A landscape with many peaks, sampled at points; each row gives a point and its height.
A climber steps from a point to the highest of its 3 nearest points, and stops where none of them is higher. Distance is the straight distance between rows; heights are no part of it.
goz h=557: [-13  29  28 -28  19  44  16 -10  29 -11  11 -22 -17 -46  49 -17  34   3
  -8  12]
Mivev h=652: [ 27 -10  24  -2  -3  -8  17 -34 -21  34  -7   0   5  33  36  -8  -7 -19
  12  -9]
ruf h=320: [  9  -6   8  -1 -22  58   3  -2  17 -55 -43 -36  -8 -74 -24 -27 -28 -26
   5   6]
sizu h=479: [-21   7 -12  12  34   6 -19   4  29  12 -13  -6   0  27 -12 -17   2  30
  -9 -20]
vib h=509: [ 11 -20 -20  -7 -11   3   1 -38  28 -29  11 -43   1 -41 -30   2 -18   0
 -10 -15]
maral h=512: [-26   2  -7   0  25 -16 -11  34  -5   8  -5  23 -14  21 -29  -6   5  14
  -3   6]
vizu h=423: [ -6  -8 -32   5  12   7 -20   3  -3 -10  -8   4 -11  12 -28   6   2  43
 -13  -7]
terus h=548: [ -9   2  -2  13 -12 -48  15  72 -25   3  31  55  31   3  16 -13  12 -21
  37 -10]
kadek h=553: [ -5   8  -4 -11  -8  44   7 -23  36 -23  15 -59   3 -38   2 -19   8   0
 -12  -5]
fuv h=645: [ -7 -18 -29  33  16 -22  21 -26  -9   9 -16  20  43  48   6 -23  -1 -36
  33 -15]
tuger h=429: [ 13 -13 -48  25  14  -2   1  23 -37 -12 -25  44   9  29 -16  29  -8   3
 -15   0]
relo h=321: [ 10 -21   7  -5 -14  47  12 -21  31 -48 -23 -43   4 -62 -19 -44 -18 -30
   9 -13]
Nemi h=747: [ 26 -23  12   9  -3  -9   2 -34  22  35 -15  16  40  52  31 -37  -1  -6
  34 -24]
mesez h=58: [ -7  14  44 -12  29   4  -2 -13  22  25  13  -7 -18  18  29 -10  17   7
 -12  -2]
zenik h=307: [  3  24  15 -33  -1   9  -5   9 -21 -29   2 -10 -60 -35   2  20 -12   3
 -31 -16]
gapum h=613: [ 41  -3  23   0 -33 -35 -19  -2  -6  44  -2  30  44  25  15 -12  18 -42
  36   8]
moz h=659: [ 13   8 -39  32  19 -19  28  -8 -35  14 -22  25  33  43 -10  17  -1 -33
  -1 -10]
zizu h=587: [ -1   5  13  -1   9  38   6 -39  34   1  11 -46  -3 -25  18 -22  17   2
 -10  -9]
bufa h=372: [-31   9  23 -16  18 -31  -5  46 -15  31  14  30 -23   8  -9 -13  -1  10
 -13  18]
zeti h=428: [-16  27  32 -30  23  22   6 -14  16   5  16 -26 -27 -16  26   1  19  12
 -33  11]
Rata h=629: [-19  47  18 -29  26  24  -7   1   8   6  20 -31 -23 -36  17  -2  31  23
 -40  33]
vesuk h=566: [ -6  38 -39 -17  -5  21 -16   0  18   0  18 -41 -10 -30  -9  -6  19  51
 -27  31]
tef h=324: [ 20 -19 -25   9 -43  34 -16 -32  20 -27  -7 -50  14 -56 -33   7 -16  18
   8  41]
Sud h=413: [ 18  -8  52 -14   2 -13  -5 -15   6  25  -3   6   8  32  40 -11  -3  -4
  -2   9]
Tizoz h=514: [ -1  16  23 -20  -3  56   2 -13  21 -19  10 -26 -42 -59  21 -24   9 -12
 -12 -11]
Bubal h=650: [ 13 -27  -3   4   5   5  26 -61  17  -5  -3 -35  -9   1   6 -17  -8  -5
   3 -38]
zime h=624: [  7   2  21 -11  -3  -5  30 -17 -24  -6   5  -9 -26  -1  33  20 -14 -11
 -17 -16]
Deba h=489: [  0 -16 -34   6  23   3 -31  33   4 -30 -29  -7  20  20 -15   3  13  43
 -13  -9]
roneb h=330: [  4  -2   5  -2 -28  57   5   1  32 -51 -12 -61   1 -68 -22 -44 -14 -25
  -5  14]
pupim h=589: [-22 -19 -24  16  21 -10 -15  56  12 -18 -28  13  29  38  -8 -18  14  13
  -3 -11]
depip h=184: [ 11  -7  -6 -11 -52  31 -23  -7  13 -44   1 -44 -26 -55 -23  18 -14  19
   4  27]
Tezub h=266: [  6  15  43 -16  19  28   4 -17  10  -6  16 -21 -33 -12  35   5  14   9
 -21  -6]
bafu h=397: [ 12  10  31 -20   0  17  11 -29   1 -23   0 -18 -57 -42  25 -11 -16  -8
  -6 -26]
bef h=527: [  8 -10 -19   4  -3   3  24 -51  -3 -13  -9 -11 -17 -10 -12   3 -33  -8
 -11 -19]
ros h=455: [-11   0  -4   2  15   2   1 -26   7   5   7 -15  -8  -8 -15   4 -19  25
 -23 -14]
keb h=529: [ -7   1  14  10 -15 -35  -7  49 -11  15  28  69  32  11  21 -27  22 -23
  44 -25]
bolen h=653: [ -2  13  -2  33   2 -15  30  -1 -38  25 -13  41  54  33   2  23  11 -53
  54   3]
mis h=725: [-14  38  -2 -31  11  10 -17  22  -1  11  20 -29 -35 -38  -9  13  24  49
 -45  49]
zif h=279: [-29   8  24   2  21   1  -6  -2  30  24  12  -3  -3  14 -10 -16  15  10
 -14  13]
Nim h=669: [ 38 -18  -2   8  -7  -4  45 -48 -15  19  -4  -3  30  34  25  -1 -17 -25
  29   0]
kod h=563: [-26  10  10   9  22  21  -7 -26  34  21  11 -21  -3  16  -1 -15  19  19
  -2   2]
Degin h=551: [-11  13  18 -27  18   2 -11  11 -11  -8  11 -11 -38 -19 -10  11   1  22
 -38  11]
gikil h=248: [  5  -2  43 -16   9  34   8 -19  25  -1   9 -30 -22 -11  37  -6  14   3
 -18 -17]
Niki h=261: [ 16   8  36 -15 -32 -30 -27  27   0  42  24  55  13  14  26  -2  22 -30
  27  12]
kepur h=550: [-11   5  42 -19  11 -17   3  -6 -19  12   8 -20 -36  -2  16   2  -9  -3
 -32 -12]
Nuv h=733: [  8  -2 -14  -5   5 -17  15  -7 -35   7   4   7 -11   8 -23  32 -27   6
 -29  -8]
fim h=666: [ 11  -1 -21  31  15 -19  39 -48 -19  21 -17   8  23  41  -2   9 -13 -35
  15 -12]
vab h=737: [ -5   6  64 -29  22  12  -1   0  16  13  10   3 -14   8  51  -3  17   9
  -6  18]
fube h=541: [ -2  42 -28 -31  -9  22 -13  -3  17  -9  21 -38 -21 -42  11  -5  25  26
 -41  43]
dag h=468: [ 14 -21 -49  25  10  -3  -1 -29  -5 -23 -21  14   7  11 -21  20 -13  22
 -12 -15]
Bika h=611: [ 39  -6  10   9  -9 -22  34 -40 -31  38 -22   4  42  38   3  28   5 -39
  49  12]
Bagi h=549: [  2  23 -12   5   3  53  10 -38  49   2  28 -56   7 -30  12 -28  20  15
 -10   0]
Nor h=643: [ 21  -1  25   9 -13 -27  12  -3 -15  51   4  34  33  37  16   2  -8 -36
  38   6]
turul h=233: [  5 -23 -14  -2 -56  19 -21 -26   7 -35  -3 -21 -18 -56 -30  31  -2  29
  11  31]
fef h=698: [-16  15  20  19 -10 -29  29   1 -52  47  -4  37  27   6 -23  46   3 -45
  38  23]
Bov h=322: [  4   8  20   5 -26  54   4  -7  40 -44 -16 -43 -15 -64 -12 -37 -14 -29
  -3  -8]
dufi h=634: [-28 -13   2  29  11 -16 -18  29  17  -7  -4  27  29  43  14 -29  14  -7
  20 -24]
vezo h=368: [ 12  -3  42  -9   4  10  13 -27   4   4  10 -19 -27  -5  44   3  -2  -9
  -8 -21]
labun h=630: [ -8  -8   3 -13 -51  19 -29   4  -9 -36  13  -8 -37 -50 -20  41   7  41
   3  49]
bozu h=660: [ 23 -22   4   0   2  -9  48 -53 -18   6  -2 -29   3  18  25   8 -22 -24
   7 -18]
ruki h=608: [-11 -24   0  20  -1 -44   7  69  -1 -15  37  28  39  10  33 -19  16 -28
  27 -34]
galon h=626: [-22 -17  -1   4   1 -41  -4  77   5 -18  20  28  25  11   8  -7   7 -13
  16 -22]
Nuf h=515: [ -1   2  10 -15  16  -9 -14  19 -28  12   0  21 -35  12 -28  19 -14  30
 -28  12]
Kepal h=632: [-17  -5 -18  14  21 -21   5  16 -19  18 -19  37  10  36 -19   1 -14 -12
   7  -8]
limeb h=462: [ 21 -29 -29   2 -23   4  -5 -46   5 -26   0 -14 -19 -29 -20  18 -17  19
 -31 -11]
faba h=448: [ 22 -39 -56  31   2  -2  -7   0 -33 -40 -31  40  28  25  -7  18  12  11
 -29   3]
dolid h=619: [  8 -19  10  12  18  12  13 -51  42  15   5 -17   9  26  15 -33  10   7
  12 -20]
kele h=622: [ 34 -15  11   6 -18 -18  15 -23 -17  38 -18  20  44  47  20  -3   2 -34
  50  -1]
femi h=641: [-22 -16 -19  27  17 -21  -4  46   8 -15 -14  23  42  44  16 -12   3 -25
  18 -23]
gekuv h=636: [-11 -21 -14  23   4 -24  -1  15  -1  17  -2  30  42  43  19 -20  -1 -35
  36 -23]
gule h=651: [  9 -20 -32  50  17 -10  33 -22 -22  16 -33  21  49  52  -4   9   7 -43
  24  -9]
zuv h=546: [-30   3 -10  15  36   5 -28  61  15 -12 -12   8  10  16 -20 -16  17  25
  -8   0]
semer h=604: [ 32  -8  36 -11 -13  -9  11 -17 -21  39  -7   0  17  35  41   7  -2 -28
  15   4]
pebov h=648: [ -6  23  -1 -18 -17  30 -25  11  16 -26  10 -52 -25 -52 -10   5   6  19
 -29  20]
vem h=609: [-12  24 -30  -7  27   8 -34  34   9  -3 -11  -6 -10  -1 -23  -7  36  54
 -18  31]
kek h=486: [  9   9  14 -30 -42  40 -16   5   1 -45 -28 -17 -54 -61 -17  14 -31 -14
  -3   2]
sadu h=716: [  0 -25 -14 -21 -30   6 -18  -9 -11 -21   5   7 -42 -34 -18  48   3  55
 -16  24]
tasi h=637: [ -3 -47 -49  28   8 -20  14  52 -10 -36 -12  22  70  37   0  10  -6 -47
  -7 -20]
zat h=385: [ 20 -12   4 -16  -8  13  32 -24  -2 -36  -3 -27 -25 -39   5   0 -19 -16
  -7 -31]
bapog h=623: [-25  -4   6   3  18 -18  -4   0   4  23   5  18  -7  32  -4 -13  -5   1
   8  -9]
vabod h=616: [-10  -2  13   0 -10 -24 -11  25  -9  33   2  36  13  35  20 -22  -5 -16
  31  -8]
guvig h=628: [-10 -24  -7  28  -2 -17 -16  17  17 -10  -1  22  49  42  41 -30   8 -35
  44 -29]
bek h=689: [-21  34  16 -19  23  -1  -6  18   5  11  20 -25 -28 -22  -6   7  25  31
 -45  30]
Nurut h=333: [ 15 -31   4   0  -9  12  41 -56  26 -37   8 -33  -2 -32  -4 -22 -24 -41
   2 -34]
Kob h=493: [-11  34 -30  -7  -8  41 -11  -6  36  -6  23 -58   3 -45  -1 -24   8  29
 -39  28]
lurum h=721: [  1  25  10 -37 -19  29 -19  21  10 -34   9 -45 -42 -61  12   7   2  13
 -21  19]
sazof h=570: [  2   1 -29  10 -32  33 -28 -15  19 -19  25 -34  -2 -32 -17 -15  10  46
  -6  46]
lozo h=316: [  5 -11 -24 -21 -27  12 -16 -22  17 -25   9 -25 -26 -47 -27  25  -7  27
 -19   8]
Pume h=505: [ -6   9 -20  14   7 -26  20  56 -40  17 -11  51   8  24 -21  16 -18  -2
   8  11]
geme h=678: [ -8  17 -31 -13 -26  22 -24  -5   9 -18  33 -34 -31 -34 -15  12  16  59
 -16  46]
bagin h=585: [-11  36  27 -18  13  12 -15  11  10 -12   9 -27 -39 -41  19  10  12  17
 -32  16]
zuver h=446: [ -4 -17  44 -10   3  -5 -22 -13  42  44   6  13   8  34  28 -18  18  -2
   1  14]
fupe h=35: [ 27   2  51 -17   1   2  13  -8 -18  18   1  -3 -23  24  52  11 -15  -6
  -7  -5]
guba h=569: [-13  49  25 -38  20  43  -6  11  19 -24  11 -20 -54 -53  41 -10  26  12
 -21  19]
Filag h=393: [ -9   3 -11  -3  21 -13 -12   4   1  14 -13  -1 -14  12 -24   6   4  23
 -15  -9]
dok h=780: [-16  13  -6 -12  24  -4 -30  45  -4   9   9   8 -32  -4 -31  -5  14  41
 -31  44]
Gad h=586: [ -6  11 -12  26  -9 -37  26  71 -35   6  10  48  39   1 -10  10   2 -29
  37  -9]
gidan h=143: [ 22   5  70 -22  -2  -8  -5   3  -8  22  11  17 -17  12  50  12   1  -4
 -11   6]
peduz h=426: [ 10 -14 -33   4  17 -17  -6  11 -35  -3 -11  34  -9   8 -25  24 -10  29
 -20   6]
Res h=473: [ 25  18  40 -15  -2   2  30 -15 -54  14  -9  -3  -7  -1  37  20  -2 -26
  24  -4]
lile h=696: [-12   3  10   8  15 -28   5   5 -15  37  -6  18  -4  34   5   7 -15 -10
  -1   2]
kop h=535: [  3  -6 -17   4 -10  32  10 -32  41 -28  10 -57  -1 -43 -22 -20  -1   2
  -1  -7]
mut h=596: [-16 -14 -31  20  23  -6 -14  20  22 -12 -34  15  25  36 -18  -7   5   6
 -10 -24]
zupo h=500: [ 12  27  20 -16 -15  51 -13   2  13 -37 -38  -3 -52 -66 -18 -15 -15 -16
  10   6]
Baz h=627: [-15 -28 -27  27  11 -31   5  58 -15  -9   8  34  43  15   3   2  -3 -40
  21 -26]
Zami h=506: [-16   3   7   4  -4 -40   7  88 -11   2  23  60   9 -16   2 -33   4 -17
  26  -7]
rete h=758: [  2  18   7   0   2 -19  29  -7 -46  32  -1  10   3  31  10  24 -14 -17
  -3  -1]
migo h=439: [ -1   0  -4 -20  -1 -12  -2 -19  -4  -2  10 -20 -25 -14 -17  23 -11   6
 -21 -19]
Bege h=662: [ 10   2  14  18 -18 -26   3  12 -23  41  -3  39  37  21   0  15   7 -39
  62   7]
ladis h=412: [-15  14   6 -13  23  -3 -14   8   8  15  13  -5 -23   0 -14   9  10  23
 -28  18]
gito h=260: [ 15  -7  -8 -30 -25  15 -14 -12 -17 -33   8 -18 -47 -42 -19  42 -13  22
 -32   3]
sapap h=432: [  6  -7 -39  11  -5  18 -22   0   8 -23  -6  -3 -12 -19 -39  -1  23  63
   5  17]
zeve h=502: [ -3   5 -43  16  16  29 -32  36  14 -24 -17 -15  14  15 -22  -7  24  47
  -4  13]
dib h=531: [ -4  24   2 -17 -10  46   3 -11  32 -31  12 -50 -15 -64  10 -23   3  -7
 -13   4]
Pituv h=612: [-15 -13 -21  18  27 -15 -16  36 -15  -5 -19  34   6  27 -25   3  -8  11
  -7  -2]
botu h=508: [-21  39   3 -18  25  15 -16   4  26   6  20 -30 -20 -24  -4  -6  15  31
 -34  26]
momos h=556: [ -9  -3  33  -5  -4 -18   4   3  -2  38  11  20   7  42  18  -4  -7   2
   7   0]
tomu h=753: [  2  15  31 -20   3  -5  25   1 -36  20   1 -10 -27   4  23  33 -17  -7
 -17  -9]
riv h=803: [  3   5  -4 -21   0  13 -26  12  -9  -9  12 -17 -31 -32 -23  14  18  62
 -19  41]
bilet h=408: [-13  16  32 -14 -30 -38 -13  41  -4  27  36  63   5  12  22 -21  18 -12
  24   4]
dapoz h=715: [ -3   4  35  -5  -3 -16  30  -4 -37  34   3   5   0  28  10  18 -13  -6
  -1  -6]
Ramif h=592: [ 33   7  26   6  -6 -23  37 -22 -45  34  -8  -6  26  24  23  36   2 -28
  14  10]
kad h=639: [  3 -23 -53  40  22 -14  24   9 -37 -22 -34  30  49  43  -9  18   2 -39
  -7  -7]
dedov h=503: [-23   3 -27  11  24  17 -31  23  20 -13 -18  -8   8  22 -30 -15  13  28
  -9  -4]
tugig h=424: [ 10 -10 -47  11 -21  19 -31 -39  21 -32 -11 -25   6 -36 -32  10   7  51
   4  22]
falam h=466: [  5 -35 -55  24  17  -1 -20   8   4 -51 -39  18  25  22 -18  13   6  25
 -14  -8]
pega h=498: [ 10  17  31 -17 -13  59   1  -2  13 -42 -37 -12 -45 -62 -27 -34 -33 -26
   5  -5]
Nito h=642: [  3  13  38   2 -22 -38  12  13 -27  45  15  49  13  15  10   3   8 -33
  48  11]
Fise h=341: [ 18 -16  -1  -3 -42  46   4 -24  31 -37  -6 -52   7 -64 -25 -10 -28  -4
   3  16]
rafi h=640: [ -6  -9 -11  39   1 -27  19  17 -16   4 -17  33  50  42  16  -5   1 -48
  42  -8]
gune h=117: [-16   8  52 -17   9 -12   5   0  -1  43  16  22  -5  24  34   0  -6  -3
 -11  15]
Vami h=314: [ 14 -29  -2 -16 -45  35  -6 -20  25 -61 -17 -28  -2 -60 -31   4 -36  -7
 -12  21]
dob h=526: [-19   6  18  -9  -1 -40   6  24  -3  42  14  45  -7  31  12  -5  -4  -6
  18   2]
modas h=460: [-30   5  -2  23  19   6 -13   7  39   3 -10  -8  10  25  -6 -22  27  17
   0 -12]
Voge h=511: [ -3  36 -16 -20   5  52  14 -18  44 -12  32 -46  -3 -55  41 -32  18  -4
 -17  18]
Paz h=389: [-23  14  23 -16  21  20   3 -25  43  27  14 -27  -9  -5  19 -10  34  22
  -7  16]
des h=537: [ -7  14 -25   4  22  12 -31  23  14 -11  -8 -10  -1   8 -39  -2  19  52
 -15  10]
lapu h=482: [ -9  10 -23   7   2  20 -23   9   1 -17  -4 -10 -17  -2 -29   2  23  56
 -16  18]
geri h=661: [ 18 -22 -23 -14 -15  -8  -7  -6 -39  -8  -3  21 -32 -12 -25  43 -14  41
 -23  15]
Rodid h=746: [ -3 -21  -7  31  17  -6   1 -23  22  13 -28  13   8  42   3 -29 -11 -11
  21 -33]
Tobo h=606: [-37 -12   1  12  13 -11 -29  37  12   9  -1  23   9  31   0 -17  11  -1
   8 -14]
deve h=631: [ -5  -3 -27  35  -4 -21  12  82 -34 -16  -1  42  41   7  -2  22  -1 -36
  11 -12]
tar h=441: [-34  13  18  -8   5 -37  -6  42 -21  31  10  37  -9  26  -9   3 -15  -6
  -4   9]
betum h=507: [  9 -21 -46   9  -2   6 -18 -34   5 -26  -7   7  -1  -9 -27  12   8  38
  -9   0]
kal h=649: [-15  -1   0  18   4 -14   1   8 -13  21 -10  30  12  50   3  -8 -16 -19
  20 -10]
fodug h=621: [ -7 -13 -14  15  22  -4  18 -40  32   6  -5 -11   0  26  -2 -27  -2  11
   2 -30]
kifof h=491: [-14  26 -36  11  10  33 -14 -17  34  -1  14 -34   2  -6 -15 -20  16  37
 -13  10]
Bigot h=540: [-14  18   2  17  -3 -31  17  44 -51  27   0  45  25   9 -22  21 -12 -25
  37  -5]
mep h=720: [ -6 -11  24  11  -1 -15   2 -18  12  35   2   2   6  43  23 -12 -11  -9
  -1  -5]
gaf h=337: [  3 -12 -43  32  16  -9  17 -26   2  -1 -31   3  23  40  -9  -1 -12  -8
   4 -18]
pez h=620: [ 17 -11 -34  -3  -6 -12   4 -35 -18   2  -2  -5 -15  -5 -27  25 -24  13
 -28 -15]
zapi h=646: [ -8 -17 -28  23  10 -17  11  31 -14 -17 -26  25  40  45  -3  -3  -3 -32
  17 -22]
rola h=676: [ 13  -9  -5  14   4 -21  27 -42 -16  31 -15  13  24  49  18  -2 -20 -25
  22  -4]
zuzer h=618: [-17  -4  -9  25   0 -29   7  55 -28  -8  -4  50  24  31   3  -2 -16 -27
  21 -14]
neka h=510: [  6  24 -40   2   5  35 -23 -12  37  -2  16 -44 -10 -33 -21 -16  14  40
 -13  16]
pibek h=452: [  6  -8 -31  -2  -8   7 -14 -22  26 -21   0 -42   2 -33 -28  -1   2  36
  -4  -3]
bem h=752: [ 14 -12  15  20  11 -11  -4 -34  16  38  -8  12  16  51  19 -20  -6  -8
  22 -14]
paru h=554: [-11  13   4  19 -24 -29  11  45 -36  19  19  59  31   5  -1   2   4 -25
  54 -15]
bomup h=810: [  6   8   8 -10   8 -20  35 -11 -50  15   3  -6 -19   5   3  29 -33 -17
 -27  -2]
sugu h=579: [ -2   0  11  -5  14  -7  10 -23 -10  19  -4 -14 -13  26   1   9 -13   9
 -10 -12]
Gimu h=411: [-18  18  24   0  -2 -37   9  46 -45  42   2  40 -10  24 -16  12 -21 -16
   9   8]
gulez h=730: [ -2   7   4  10  -3 -24  18 -15 -42  37  -3  25  23  35  -8  12 -12 -28
  19   4]
vegol h=499: [ 31  13  34 -18  -7 -11  41 -23 -38   7 -10 -12 -10   1  47  12 -17 -19
   7 -18]
Dipok h=671: [ -2   9  11 -14  12 -30  10  13 -46  24   2  26 -16  14 -15  36 -23  -5
 -25   9]
karok h=685: [ -2 -22  -2   7  22 -12  20 -38   3  19  -3  -2   8  38  19  -3 -12  -6
   4 -18]
seb h=697: [ 22 -14  -2   4 -20 -22 -14  -1  14  29  -5  27  44  45  33 -26   9 -27
  54 -11]
kuze h=750: [ -6  22   7 -43  -4   8 -27  18  -4 -16  12 -29 -49 -44  -5  26  16  39
 -31  29]
Lufof h=474: [-31  11  14  10  23 -40 -16  56  11   5   2  43  -6  31   0 -21   9  -5
  17   8]
Mobi h=749: [  4 -10   7 -35 -16   8 -24   6 -20 -28  17  -9 -47 -44 -21  38  15  63
 -17  29]
bamu h=465: [ -3   8 -13  -5 -16  64  20 -13  48 -19  19 -54  11 -69   7 -52  -5 -28
 -14  18]
Gekol h=717: [ 22 -13  16   1 -12 -14 -26  -7  28  35   4  31  37  44  27 -31  13 -22
  20  -1]
rali h=417: [  7   4   2 -13 -14  17 -17 -25  24 -31  -2 -47 -21 -48 -25  10 -11  13
 -21  -9]
tinub h=581: [ 22 -31 -38   3 -14   9 -23 -27 -12 -32  -2   1 -33 -23 -35  33 -10  40
 -16   7]
Zapa h=501: [ 21  -3  25  -9   3   6  27 -29 -12   9   9 -24 -15   2  27   5  -6 -14
  -5 -22]
dop h=327: [  2   7  11 -21 -11   6  -1  -8  -1 -34  -9 -28 -44 -32  -7  20 -14 -10
 -23 -16]
roni h=450: [ 13 -14 -44  11  11 -20  -2 -16 -13 -17 -10  25   2   6 -23  22 -18  30
 -12  -7]
Tana h=610: [-21 -47 -23  10   2 -28  -7  74  14 -25  24   5  52  18  10  -3  -1 -19
   7 -33]
dugo h=467: [ -8  24 -49  -1  -2  33 -32  10  26  -9   8 -18  -1  -6 -29 -16  24  61
 -11  33]
tozar h=677: [ 32  -4  21  -4 -26 -24 -11   6  20  42  14  28  37  36  22 -24  11 -22
  26  11]
ter h=658: [ -7  -4 -33  30   6 -13  20  43 -35 -22 -18  40  50  29  -8  26   1 -41
  15  -8]
penam h=588: [-31  26  47 -29  28  -4   2  26   1  18  10   4 -24  -2   8  12  18  14
 -32  34]
bago h=688: [ 13  17  20 -28  -4   5  25 -10 -45 -14  -1 -21 -38 -16  27  23 -15 -11
  -8 -16]
boteg h=693: [  0   1 -23  26  13 -17  21  22 -52  16 -19  41  24  26 -12  26  -2 -35
  12   0]
Zefos h=364: [  3  -1 -10  -4 -25  33 -17 -23  28 -26   5 -51  -4 -52 -26   7 -19  10
 -12   6]
Nop h=633: [ -5 -10  15   6  16  -7  11 -42  23  11   1 -24 -15  22   7 -17  -7  12
 -15 -35]
Zuku h=726: [ -3  12   6   8   7 -25  20  16 -54  37 -11  32  13  13 -13  34 -14 -28
   5  14]
lum h=24: [  9   6  69 -23 -23 -29 -33  22   9  40  19  42   4  20  35 -18   7 -21
   3  21]
Mulip h=274: [  9 -32 -34  15 -29  16 -11 -39  16 -41  -8  -7  -4 -35 -36  34 -20  20
   7  15]
sima h=257: [  8 -13   0 -19 -37  18 -12 -13   5 -43 -16 -30 -22 -63 -17  20 -22  -4
 -22   7]
rut h=182: [ 38  28  36 -17 -37 -39 -22  20  -9  53  35  44  34   1  13  -3  26 -30
  28   5]
rugut h=438: [ 13  -8 -22  -2   4   1  -3 -40  11 -18   1 -29 -16 -23 -26  15 -11  19
 -16 -20]
vitat h=504: [  6  37  22 -20  -1  48  -2  -1   8 -38 -13 -14 -51 -67   5 -26  -9 -27
  10  -7]
Guse h=605: [  0  -5  -7 -10  19 -14 -21  34 -18   1  -1  15 -28  12 -45  12  -3  56
 -23  19]
bavi h=538: [-17  13 -13   7   4 -40  19  77 -40  10  15  56  14   0 -13   4  -9 -27
  28  -1]
kapav h=654: [ 21 -16 -21  10   7  -8  55 -63   2  -1  -2 -17   9  18  -7 -10 -15 -24
  -3 -25]
fito h=299: [  4 -53 -21  21 -39  26  -7 -42  28 -42  -4 -20   4 -55 -25  25 -27  14
  24  41]
gef h=472: [ -6   3 -33   1   9  12 -14 -34  31  -9  -1 -31  -4  -5 -27  -5   8  29
  -4 -18]
figu h=497: [  2   0  -2  -7   1  17   3 -31  27 -11  15 -47 -21 -27 -15  -4  -4  12
 -19 -14]
sobug h=672: [ 29 -27  -6   7 -12 -16 -32 -13  30  17  -5  27  65  46  31 -41  13 -29
  47 -28]
Zak h=738: [  6 -14  21   9  10  -1 -15 -17  33  24  -1  13  16  48  24 -31  19 -10
  17   6]
Feg h=635: [-30 -14  -3   8   5 -29  -3  69  -1 -17   3  30  39  32  11  -9   4 -28
  14 -28]
sibiz h=198: [-14  23  54 -30  22  23   0 -11 -11  -5   9  -2 -50 -20  51  10  23   6
 -14   0]
gonud h=445: [  5  -3  11  -9  -7  30  25 -38  18 -14   5 -39 -26 -39  10  -5  -6 -13
  -9 -35]
Lud h=607: [ -2  -1  14  13  17  28  14 -46  42  11   9 -45  -5   2  12 -30  21  16
  -1 -13]
Gal h=518: [  2   5  11  21 -13 -29  -5  35 -18   5  22  51  42  17  37 -21  11 -30
  51 -23]
rufu h=344: [-10   1 -27  18  21 -16   7 -23  -4   3 -17   8  -4  31 -21   1  -6   4
 -26 -20]
nit h=674: [ 16   3  41  -9 -14 -26  13  -6 -37  35 -13  25  35  11   4  40  17 -40
  50  20]

Where does a climber stop that starts at each point below?
bufa | lile
Tezub | riv
ladis | riv
gapum | bem
ros | bem
tar | lile
bagin | riv
